Each scene shows the same named points in several views. A view is turned or mirrored, shifted and resized as a whole, has a little noise and may leave points out.
In the rows, 128 means zero.

Scene 1
View 1
(229): [155 123 138 140 149 147 115 122 120 121 127 108 137 133 140 108 132  98
 138 111 150 119]
(163): [181 104 132 146 131 125 118 140 111 114 141  96 136 149 144 110 113 125
 122  96 126 126]
(22): [167 160 138 171 161 128 112 154 131 108 143 121 122 139 168 129 111 130
 140 102 147 125]
(248): [152 133 124 134 157 154 127 117 116 114 132 109 137 130 152  99 131  91
 139 107 143 120]
(70): [138 159 126 152 139 148 100 129 167 123  99 127 150 116 146 113 122 102
 120 116 183 131]
(213): [157 123 138 134 143 157  95 136 128 118 119 114 157 123 138 110 128 104
 130 120 141 132]
(120): [159 143 126 147 152 143 118 135 126 112 135 114 137 133 159 109 120 112
 133 104 143 125]
(16): [182  70 169 126 127 150  80 147 100 121 127  95 159 137 114 115 130 122
 129 120 118 135]
(40): [142 104 136 149 111 125 134  93 145 141  96  95 127 143 118 108 132  89
 113 106 198 116]
(155): [145 158 103 142 144 146 129 120 150 117 119 117 143 125 165  96 118  99
 118 100 162 128]
(86): [155 116 132 137 122 143 104 125 142 125 104 105 154 130 131 105 124 108
 113 110 162 132]
(101): [148 193 109 173 148 123 109 142 172 111 123 133 139 125 176 118 103 119
 124 101 173 122]
(165): [148 141 112 123 141 169 108 126 143 117 112 115 165 116 154  95 125  98
 115 111 144 140]
(28): [160 121 134 142 123 143 111 133 144 123 108 105 146 133 139 111 119 118
 107 105 161 139]
(171): [151 118 131 131 111 154  94 130 161 125  85 109 168 122 130 103 119 112
  97 114 170 150]
(61): [162 127 122 157 121 116 107 130 151 123 118 108 144 138 141 110 114 117
 116 102 166 117]
(97): [178  86 163 139 138 138 121 136  93 119 137  90 124 152 128 118 128 119
 133 104 132 130]
View 2
(213): [119 132 194 118 142 132  97 126 119 156 131  66 135 140 133 110 134 147
 152 111 111 124]
(165): [122 145 178 127 140 133  98 109 101 172 116  60 176 168 154 142 103 139
 125 104 121 117]
(28): [151 133 153 144 137 132  90  96 107 142 118  87 136 145 132 115 115 145
 179 118 133 104]
(61): [161 153 165 148 118 124  77  97 125 135 100 105 108 140 110 114 110 130
 158 100 134  90]
(229): [128 138 190 133 128 132 133 108 124 141 115  65 144 119 148 117 136 164
 138 114 104 110]
(97): [145 124 145 118 180 145 134 111 143  89 170  84  98 120 122  60 175 175
 184 130 100 141]
(155): [134 153 169 153 114 120 113  76 109 153  92  93 163 140 150 151 103 134
 103  83 128  86]
(171): [152 136 165 140 132 130  53 114  90 175 107  63 159 169 132 132  89 144
 208 134 142 110]
(101): [119 109 188 163  95 113  84  63 109 170  80 135 124 121 132 152 110  89
 101  45 159  63]
(16): [139 131 172  98 184 151  87 155 134 123 178  56  95 160 105  60 154 163
 201 145 101 162]
(86): [155 148 168 138 125 130  84 112 112 150 109  73 141 149 126 120 107 153
 181 126 126 108]
(70): [128 119 200 150  99 119  80  97  97 185  76  82 152 125 143 146 100 130
 159  98 145  83]
(22): [111  92 182 141 136 125 118  74 132 133 124 127  95 100 131 103 158 110
 115  57 135  93]
(163): [149 157 150 130 162 136 113 105 151  95 148 103  95 144 110  84 148 142
 129  98 105 119]
(120): [121 129 179 134 137 126 120  91 128 135 127  97 125 126 137 117 138 136
 110  85 118 106]
View 3
(61): [ 85  89 123 119 122 144 135 133  91 135 174 100 149 123 130 124 102 105
 111 126 136 101]
(86): [112  92 116 116 148 126 142 126 111 124 169 126 154 148 121 135 122 109
  87 127 126 102]
(28): [106  97 124 118 147 131 129 127 112 139 174 126 155 144 129 139 131 102
 106 140 142  97]
(120): [ 82 101 128 166 149 126 111 139  86 105 125 112 144 106 140 140 116 114
 113 148 151 110]
(70): [101 119 131 125 135 124 117 177 124  82 184 105 168 127 122 120 111 108
  86 153 105  89]
(22): [ 68 125 126 181 131 149  70 156  76 126 128 101 145  98 149 146 100 105
 138 164 154  95]
(16): [135  82  82 140 135 148 141  74 100 171  92 163 128 197 131 191 115 122
  83 132 165 107]
(40): [ 87  92 127  92 164 120 154 116  85 143 206 120 129 122 101 130 135  78
  86  86  68  84]
(163): [ 84  75 117 159 142 139 129  97  71 157 113 118 128 117 144 151 114 112
 122 126 177 117]
(155): [ 84  96 148 146 161 105 131 160 105  79 168  99 162  90 134 109 133 110
 103 144 138 111]
(165): [119  87 132 142 159  96 147 146 132  79 142 122 164 130 133 125 132 126
  75 152 153 117]
(248): [ 91  93 131 170 173 102 130 126  86  99 114 123 131  99 133 143 132 113
  88 128 132 110]
(97): [101  94 106 155 162 141 115  79  66 182 106 152 112 144 133 181 134 100
 112 121 150  98]
(171): [133  96 119  93 139 125 151 138 143 118 190 128 174 174 122 129 125 115
  76 143 132  96]
(213): [115  98 111 150 141 123 131 129 110 110 119 132 147 147 130 153 114 120
  80 146 137 104]
(229): [ 93  97 119 159 158 120 126 124  87 112 118 127 128 120 127 152 123 106
  89 127 120 103]
View 4
(40): [141 130 124  85 113 117 146 167 141 110  69 124 135 155 127 115 115 149
 134 120 122 180]
(248): [108 138 114 116 157  98 121 151 102 122 136 111 143 140 145 119 141 137
 127 129 143 139]
(229): [123 128 110 111 153  94 126 154 110 127 123 111 136 136 146 131 135 136
 120 134 134 135]
(28): [138 134 123 123 118  85 143 155 105 136  86 134 147 133 139 138 117 150
 128 118 128 128]
(155): [109 149 120 133 130  96 142 148  82 110 115 125 172 140 126  99 125 131
 138 113 130 133]
(171): [144 125 137 138  99  87 166 179 120 138  81 149 147 151 136 136 113 147
 132 113 128 105]
(163): [137 128 109 111 157  78 104 116 103 142 116 123 137 102 166 143 128 150
 137 138 121 136]
(22): [121 144  79 126 153  69 129 128  54 126 112  93 165 108 132 150 124 131
 108 132 112 130]
(70): [127 135 107 137 115  91 170 178  92 113  95 119 169 153 114 122 120 122
 118 119 118 116]
(213): [129 123 113 129 143  85 138 165 110 137 122 122 138 137 149 142 133 135
 121 130 131 105]
(86): [138 125 124 124 120  93 145 163 119 133  94 135 143 139 143 134 121 143
 131 122 126 124]
(16): [158 101 121 113 151  72 118 156 141 174 111 132 102 117 180 184 134 159
 121 142 134 103]
(97): [141 123 112  92 156  80 105 137 117 156 108 110 112 113 169 170 130 163
 115 139 142 148]
(165): [115 136 141 149 133  87 140 164 103 138 130 142 149 143 150 118 134 141
 137 117 146  96]
(61): [145 126 106 119 125  89 140 137 106 121  85 130 157 124 138 128 114 135
 137 126 103 136]
(101): [118 151  85 145 125  83 157 136  49  98  99 111 199 124 107 111 114 110
 123 118  97 121]
(120): [117 140 106 124 150  83 124 139  81 127 124 113 154 122 142 130 130 133
 122 130 126 126]
View 5
(163): [115 106 125 156  65 149 112 178 113 134 173 114 140 179 175 110 125 141
 148  90 136 105]
(101): [182  71 141 186 153 128 111 159 139 151  89  82 114 135 103  70  96  90
 116 178  82  83]
(16): [ 73 159  83 137  71 155 126 155 124 148 179 154 106 119 210 114 139 183
 155  38 136 145]
(213): [127 129  96 136 115 124 115 132 129 163 145 134 123 118 166  86 131 139
 148 110 124 136]
(248): [147 102 100 142 100 105 107 128 106 156 150 127 173 153 165  89 129 128
 153 143 150 122]
(229): [131 107  94 150 100 114 101 132 116 151 141 135 157 148 163 102 128 143
 152 128 135 134]
(171): [ 90 149 134 138 137 139 110 135 215 166 124 147 112  85 140  80 131 133
 131 135 131 150]
(40): [ 79 107 135 173 112 118  63 122 212 128 112 164 181 171 123 125 129 162
 154 164 133 177]
(28): [103 123 132 162 103 138 114 149 176 146 129 136 135 120 149  98 120 138
 130 130 132 128]
(120): [150  95 109 161 100 122 120 150 106 151 138 111 142 147 158  89 115 121
 135 131 124  99]
(22): [161  75 107 200  99 128 127 170  88 130 114 105 123 147 149 100  99 119
 122 126  89  81]
(61): [113 105 140 163 117 147  99 162 172 137 130 116 125 158 128  99 117 132
 142 127 109 123]
(165): [139 131 122 116 131 113 120 126 151 182 145 127 137 101 152  60 133 112
 143 149 152 122]
(86): [111 124 120 144 116 121 104 132 171 155 136 144 146 126 151  93 129 137
 142 141 141 142]
(70): [142 110 117 160 160 115 103 125 170 163  94 127 123 102 121  78 117 119
 129 164 101 135]
(97): [ 87 120  91 174  43 134 117 160 113 122 162 154 151 156 199 129 124 174
 141  78 143 127]

Which points are out of place in each view (at most two, in the order of its rows)? Write none if all are in place.
view 1 | (163)
view 2 | (229), (97)
view 3 | none
view 4 | (165)
view 5 | (86)

Scene 2
View 1
(75): [166 108 127 157 156 119 130 152 160 104 144 143 139  96 128 110 141 146
 106 132 110 158]
(116): [161 106 134 144 141 113 127 144 157 114 139 135 137 111 128 121 133 147
 109 135 116 147]
(121): [166 111 153 151 146 112 125 172 166  98 132 129 136 103 117 114 120 131
 102 109 101 170]
(152): [162  99 151 130 122 100 122 129 163 118 136 134 131  98 111 118 128 126
 116 103 109 106]
(250): [159  95 130 159 143 119 138 158 175 101 136 136 142 113 135 115 152 163
 108 123 127 162]
(210): [158  92 140 144 123 108 127 129 184  98 132 134 123 104 124 123 143 139
 116 103 122 119]
(90): [157 110 144 127 126 103 125 133 147 131 138 130 137 117 123 127 126 143
 114 143 115 123]
(125): [152 118 134 133 129 111 114 123 150 121 138 131 127 113 122 134 127 131
 118 143 116 123]
(29): [152 109 125 163 135 124 120 144 186  84 127 135 123 101 124 126 151 129
 121 106 120 155]
(147): [162 128 148 145 136 108 115 147 145 121 135 139 140  89  95 109 128 106
 117  97  96 130]
(67): [176  72 114 163 168 117 137 103 196  63 151 162 110  64 144 109 146 154
 103 120 104 118]
(212): [158 100 148 135 106  98 123 130 176 115 128 136 133 100 102 116 150 117
 130  71 116  96]
(78): [162 109 145 141 139 108 118 135 162 106 138 134 128  98 117 124 122 126
 111 122 103 132]
(246): [157 105 121 147 143 117 132 142 159 112 144 140 140 115 139 122 151 162
 111 150 125 151]
(202): [168 119 135 137 133 100 136 149 120 155 151 148 167 104 105  96 152 140
 120 119 114 112]
(237): [164 126 133 157 146 115 123 159 147 113 137 143 145  92 104 105 142 118
 117 106 102 150]
(189): [153 126 146 126 115 102 120 143 133 148 138 129 149 121 107 123 135 129
 123 127 117 117]
(63): [144 134 140 127 108 108 114 147 135 150 129 121 148 133 109 131 142 130
 129 129 129 126]
View 2
(189): [148 131 130 124 138 140 116 150 166 114  91 109 107  92 162 121 122 147
 130 167 129 114]
(121): [158 145 141 115 130 109 146 105 148 141 129 143 121 121 112 144 108 152
 137 180 136 148]
(90): [150 141 129 131 126 145 120 126 145 138 101  96 111  94 166 119 110 159
 139 148 126 126]
(116): [151 121 121 129 128 135 133 115 141 153 113 124 112 104 132 131 115 159
 138 165 123 140]
(246): [146 103 110 135 128 153 142 111 136 165 109 128 104  94 123 123 124 165
 136 166 111 139]
(67): [150  67  76 145 136  96 100  94  92 191 162 127 137 131 126 149 129 172
 143 154 133 166]
(250): [154 100 124 129 122 131 150  96 145 159 117 141 119  97 110 134 126 173
 141 177 116 148]
(202): [149 112 116 137 152 128 115 164 167 119 108 124  99 103 138 132 127 134
 119 189 134 127]
(78): [150 142 117 118 135 124 119 125 137 138 119 114 119 117 150 133 109 149
 138 153 137 130]
(63): [146 134 133 111 132 150 130 142 170 111  80 114 111  88 165 114 124 155
 132 161 124 107]
(125): [145 131 110 120 133 142 116 128 137 141 105 107 112 107 160 124 113 155
 137 145 130 123]
(75): [151 116 114 129 136 131 138 112 137 159 126 139 106 113 109 137 117 150
 136 176 128 149]
(210): [151 101 122 121 124 103 113 101 133 142 119 122 146 105 151 136 130 180
 142 160 130 138]
(29): [145 106 111  92 125 111 143  88 131 149 115 155 140 121 129 139 128 172
 147 161 127 135]
(147): [151 134 120 105 148 103 115 146 153 115 120 134 121 127 142 145 119 135
 130 176 149 124]
(212): [150  97 128 113 136  80  96 128 154 106 110 121 157 107 173 137 144 173
 137 167 145 119]
(152): [154 117 127 129 135 104  97 129 145 125 117 107 137 109 164 135 124 163
 134 159 142 134]
View 3
(121): [ 91 175 119 136 148 109 126 119  87 101 133 108 123 121 122 136 112 155
  96 123 137 108]
(116): [108 144 101 139 135 115 127 120 103 119 138 125 137 120 122 132 120 150
 112 137 118 112]
(125): [123 133 107 157 141 126 130 117 127 129 142 134 125 107 126 122 121 140
 113 123 112 123]
(212): [110 148 152 162 121  91 135 148 122 146 153 136  97 131 143 130 109 120
  93 130 142 145]
(246): [114 138  93 134 123 114 129 121  99 117 150 127 150 124 117 136 133 152
 122 149 112 109]
(63): [149 151 121 162 139 101 134 125 118 136 158 139 130  82 137 125  99 150
 122 128 105 132]
(152): [106 138 129 153 134 105 130 131 127 141 133 134 104 128 136 126 107 129
  97 127 134 129]
(147): [124 169 140 152 142 112 122 109 108 135 132 133 105 123 132 136 109 150
 103  98 142 133]
(202): [148 153 122 142 133  97 119 102 105 153 130 147 118 125 132 145 105 162
 125 125 133 128]
(210): [ 93 137 126 149 121 106 133 144 115 125 149 122 115 137 133 128 124 124
  98 141 132 125]
(29): [ 93 162 128 147 119 119 133 135  96 104 166 109 128 133 121 131 150 134
  98 124 131 121]
(90): [121 133 103 151 143 114 130 121 123 133 135 136 130 104 131 124 105 146
 116 136 112 118]
(250): [ 98 153 105 130 121 101 131 132  86 109 152 114 143 131 119 138 131 154
 114 154 127 110]
(75): [105 155 103 128 131 118 124 110  89 114 137 120 137 134 116 140 132 158
 116 132 132 109]
(189): [143 146 120 157 142 104 130 119 121 145 140 144 121  95 138 126  93 152
 122 128 115 129]
(237): [120 174 132 142 135 110 122 108  90 122 140 124 120 131 124 143 122 161
 108 108 140 122]
(67): [ 66 115 103 125 106 132 118 123 109 125 129 124 118 191 113 143 167 121
  93 142 146 113]
View 4
(147): [171 118 162 149 122 156 181 128 188 172 132 111  90 124 208 142 166 165
 122 125 111 152]
(189): [120 163 146 115 159 191 138  98 204 137 144 116 106  84 165 138 153 207
 130 109 126 150]
(125): [161 164 157  90 154 157 134  98 185 125 142 110 125  72 162 134 147 149
 124 136 131 104]
(78): [181 138 166 121 148 142 150 103 186 133 143 110 128  92 173 137 145 142
 129 140 116 117]
(121): [179  98 144 199 146 141 141 118 157 138 167 130 132 111 163 131 110 127
 145 131  98 142]
(202): [130 163 158 137 128 213 161 124 187 168 156 102  60 108 174 120 170 161
 144  91 117 157]
(116): [156 141 148 159 139 170 129 116 155 135 171 113 102  86 149 114 124 111
 150 118 113 118]
(212): [129  94 122 136  98 105 114 135 156 155 106  77  82 105 187 103 196 200
 105 148 147 138]
(63): [104 159 132 111 167 190 134 109 197 126 134 133 111  62 174 154 133 219
 131 114 136 133]
(75): [176 138 158 167 135 171 147 126 143 146 177 121  93  84 167 122 116  78
 155 121 111 101]
(237): [166 116 163 169 128 167 183 136 160 168 151 124  75 105 204 139 138 129
 135 110 111 128]
(90): [148 163 151 109 158 169 118  95 190 123 157 109 132  80 142 123 142 158
 138 131 116 124]
(67): [211 130 168 128  77  96 110 131  97 147 161  53  77  96 149  56 170   8
 132 164 127  54]
(29): [164  95 137 162 121 109 141 137 121 139 138 126  96  67 199 137 109 107
 124 150 143  66]
(250): [145 123 129 189 135 156 116 130 118 129 177 126  99  65 156 109  94  91
 155 125 123  86]
(210): [153 104 131 139 115 105  97 123 139 134 138  92 105  84 160  98 153 137
 118 151 135 100]
View 5
(189): [ 91 145 162  84 162 150 158 119 118 139 134 155 115  85 147 110 142 106
 140 108 147  93]
(246): [103 105 189 121 136 126 117 105 163 151 108 152 158 118 109 155 117 107
 167 164 141 127]
(67): [204  84 173 184 137 116 137 111 188 166 140 139 180 139  69 154  21 140
 168 143 122 170]
(250): [105 102 215 138 116 134 115 119 168 113 122 164 165 129 113 165 109 120
 162 157 120 143]
(78): [142 132 173 110 175 129 136 136 146 144 149 173 161 102 141 121 122 120
 162 111 156 115]
(29): [129 112 179 161 128 103 110 144 161 104 149 207 173 129 126 151 103 154
 150 143 134 135]
(116): [123 116 194 117 151 137 129 121 159 137 126 159 159 113 126 141 119 110
 163 137 139 124]
(75): [130 115 194 149 145 144 139 107 172 123 133 149 173 133 133 155 125 116
 177 152 141 135]
(121): [137 124 227 133 152 151 129 139 166  85 159 177 179 123 158 143 135 126
 176 127 137 130]
(147): [142 148 156 140 170 152 176 128 136 101 174 165 141 113 165 119 135 136
 153  97 145 108]
(237): [127 137 169 156 150 149 163 113 153  96 158 166 153 126 161 141 142 134
 162 127 143 121]
(212): [134 135 157 131 130 138 163 153 124 109 174 186 108  94 123 103  69 153
 105  79 110 119]
(202): [109 144 155 123 155 174 193  89 136 124 143 125 116 107 144 128 137 108
 153 118 135 104]
(210): [138 114 184 132 131 122 132 150 150 129 148 183 140 107 104 127  67 139
 135 112 119 138]
(152): [143 128 173 112 160 145 157 145 137 135 159 165 131  95 123 111  83 129
 135  87 126 120]
(125): [125 125 159 102 174 120 131 129 135 166 128 170 145  95 127 119 120 112
 153 122 164 106]
(90): [113 126 181  84 163 140 133 127 138 160 124 158 142  91 127 122 121 102
 156 121 147 110]
View 6
(67): [119 131 196  52 237 146 101 135 180  53 119 184 161 128  79 134  81 203
 114 168 175  79]
(202): [135 193  91  78 112 156 103 172 148  77 113  87 114 146 155 138 105 119
 109 130 146 112]
(63): [146 146  89  98  83 146 129 156 129 104 151  88 150  89 175 128 131  82
  85 117 126 122]
(152): [115 135 116 108 126 141  83 135 171  78 148 115 133 105 119 115 108 135
  83 127 152  78]
(75): [135 161 146  57 152 189 119 160 143  58 100 138 162 110 103 156  95 145
 119 129 139 142]
(237): [115 163 113  76 128 163 110 166 154  24  99 102 145 128 104 149 106 132
 107 110 127 138]
(212): [102 118 105 114 118 108 100 146 181  46 163 121 123 132 107 116 110 109
  63 137 135  53]
(210): [119 111 143  90 147 143 109 139 163  65 153 151 158 106  95 129 100 131
  78 139 137  82]
(78): [126 138 124  90 132 158  99 134 154  72 127 103 161  80 134 121 120 143
  99 106 148 125]
(121): [113 145 130  82 114 207  95 151 150  37 104 129 161  91  70 148  93 134
 101  95 124 146]
(189): [141 160  89  97  93 150 106 154 140 105 138  86 134 102 168 123 122 103
  95 114 139 113]
(125): [137 138 127  87 139 148 115 138 144  97 138 108 165  82 159 120 130 135
 103 122 151 122]
(250): [144 143 155  58 141 194 135 161 135  75 122 168 168 113  83 158  89 116
 100 143 128 126]
(29): [122 108 154  73 156 148 143 155 151  24 129 150 183 100  81 147 108 124
  89 125 114 124]
(246): [164 154 145  53 146 171 148 160 123 103 127 148 166 115 136 152 106 103
 108 152 136 128]
(116): [139 144 138  71 138 181 115 148 138  86 123 134 163  96 118 141 106 132
 105 127 143 129]

Which points are out of place in each view (at most two, in the order of its rows)? Write none if all are in place.
view 1 | (78), (202)
view 2 | (90)
view 3 | none
view 4 | (121), (116)
view 5 | none
view 6 | (246)

Scene 3
View 1
(95): [111  86 138 106 151 158 117 134 134 127  95 136  75 100 120 120 113 170
 151 147 126 134]
(33): [145 126 138 138 160 159 144  89 115  86 151 145  78  90 129 146 117 159
 145 128 144 163]
(96): [115 121 140  85 160 168 182 109  85  36 158 198 107  60 142 138 135 143
 143 101 175 117]
(150): [137 113 134 106 158 167 140 113 127  87 135 148  92  80 129 133 113 155
 135 129 132 150]
(193): [129 101 128  98 158 169 113 110 143  98 128 129  89  82 134 126 108 156
 137 135 121 174]
(64): [105  79 147  81 144 132 111 149 129 107  86 145 100 101 112 106 118 168
 154 125 133 120]
(39): [148 115 138 126 161 153 134 116 143 108 125 131  89  93 117 131 109 162
 132 131 113 151]
(170): [148 103 136 100 152 155 116 131 143 103 113 133  98  94 112 115 105 167
 134 132 120 151]
(3): [144 120 145 144 158 142 134 100 127 105 131 131  77 103 117 141 114 163
 142 129 131 159]
(184): [116  83 152 124 135 112  95 117 108 109  97 137  76 130 104 121 123 179
 175 123 162 156]
(89): [153 118 136 124 155 177 147 123 121 100 128 153  79  91 118 137 107 167
 136 145 135 133]
(141): [124 105 134 110 157 167 130 101 121  91 134 145  81  83 136 136 116 156
 144 132 139 162]
(136): [116 102 151 123 133 167 158 131  70  88 114 197  62 100 115 138 127 176
 177 138 194  96]
(186): [ 96  94 144  99 155 150 143 122 107  94 114 163  83  87 128 126 128 157
 160 126 150 123]
(225): [163 127 147 153 154 143 142 111 120 105 129 141  76 110 103 141 113 171
 143 131 136 141]
(208): [149 123 153 162 152 146 161 121 104 113 120 157  64 109 101 145 118 176
 152 137 146 107]
View 2
(150): [130 161 122 105  92 144  96 107 128 120 132 151 129 141 113 132 109 120
 149 152 149 147]
(193): [126 164 113 106 100 152 109 102 128 116 123 162 133 141 116 124 100 109
 160 163 148 130]
(141): [127 153 119 106  97 143  92 105 125 119 133 151 133 140 113 128 111 108
 152 166 155 147]
(89): [124 154 113 104  85 136  93 119 127 115 140 148 133 141 128 141 119 120
 149 145 131 150]
(225): [137 158 118 106  80 115  90 129 151 116 149 137 147 131 133 147 121 119
 138 159 126 148]
(33): [132 151 123 118  84 132  73 114 136 114 133 140 137 134 113 134 109 105
 147 164 149 156]
(170): [134 173 118  96  97 143 117 109 135 117 138 165 134 139 130 133 106 123
 152 160 131 125]
(64): [137 168 115  71 117 134 140 101 131 133 160 166 144 139 128 131 129 132
 137 174 146 124]
(39): [132 167 113 107  90 134 107 120 141 115 130 147 141 136 124 136 103 115
 152 153 133 135]
(3): [134 158 116 114  86 126  93 119 147 114 133 140 148 132 122 135 108 106
 148 169 139 142]
(96): [138 144 153  90  89 141  68  94 110 140 156 141 106 141  91 136 130 140
 121 137 181 183]
(184): [144 158 117  90 109 118 110 105 145 120 165 160 159 128 137 126 133 108
 142 216 144 129]
View 3
(33): [100 119  79 126 123 118 142 115 127 201 109 126  78 105 169 133 186 148
 150 170 111  82]
(64): [176  69 108 127 153 132 100 100  64 149 182 154 137 116 181 108 171 156
 161 109 106 157]
(225): [ 94  76  78 134 139 113 131 120 121 195 123 118 111  93 195 137 147 144
 175 146 116  69]
(184): [118  55  81 119  88 146 104 120  77 206 180 158 122  99 164 124 130 182
 167 114 113 154]
(39): [110 108  96 152 150 108 128 115 119 165 125 125 123 111 193 124 180 150
 155 127 123  86]
(136): [168  42  68  52 181 154 129 110  86 193 160 132  54  93 154 144 137 147
 200 205  83 127]
(170): [116 112 104 149 151 117 104 111 103 143 158 139 134 118 192 125 186 152
 165 122 120 112]
(3): [ 98  99  83 140 123 115 133 120 120 197 117 124 109 102 181 124 166 159
 154 136 121  85]
(95): [148  87  89 127 171 134 122 123  96 156 157 135 125 129 177 110 159 186
 159 108 127 138]
(141): [122 127  90 121 137 124 130 116 115 177 130 138  86 118 162 123 197 163
 147 157 115 110]
(186): [176  77  98 102 156 134 132  98  83 179 144 143  86 110 161 112 180 151
 150 153  99 140]
(89): [117 105  83 118 180 121 131 121 121 163 133 118 101 114 188 137 175 145
 175 163 115  84]
(150): [128 124 100 130 148 116 128 107 112 162 128 135  96 115 177 126 204 140
 153 156 111 101]
(208): [123  41  72 110 168 120 144 120 112 204 123 106  98  91 190 134 124 143
 184 158 106  72]
View 4
(39): [154  91  94 137 118 113 126 113 159 114 121 115 192 141 163  76 135 127
 142 123 100 139]
(225): [150 116  89 152 138 111 120 113 134 119 128 120 187 142 160 111 123 103
 149 145 117 129]
(3): [154  91  94 152 133 103 120 107 133 118 129 129 181 144 161  90 141 116
 150 139 107 134]
(208): [136 130 114 148 148 132 124 126 126 101 136 104 186 134 133 128 124  89
 155 158 130 123]
(184): [158 101  88 123 143 104 135 121  96  81  64 132 175 170 156 125 175 135
 148 181  78 195]
(136): [147 138 145 139 147 163 171 151 104  99 121 103 147 120  93 132 129 107
 148 223  97 145]
(186): [148  92 133 130 121 127 168 138 133  81 111 113 166 135 110  78 159 124
 147 181  86 152]
(89): [159 108 111 142 125 139 138 125 153 128 131 105 174 124 146  89 118 125
 138 145 101 136]
(96): [148 109 141 160  94  99 218 157 148 120 137 131 139 109  85  50 118 105
 118 225  83 103]
(95): [156  86 118 113 133 149 127 124 143  87  99  96 186 143 142  88 162 145
 154 135  87 174]
(141): [168  76 110 148 119 122 150 116 138 127 130 128 158 134 143  66 145 134
 142 157  85 144]
(193): [172  67 102 136 111 120 143 112 156 125 115 121 170 140 160  54 149 151
 138 131  76 159]
(64): [146 100 116  99 117 124 155 143 148  60  67  98 193 152 133  84 161 144
 140 158  78 180]

Which points are out of place in each view (at most two, in the order of its rows)? Write none if all are in place.
view 1 | none
view 2 | (225)
view 3 | none
view 4 | (184)
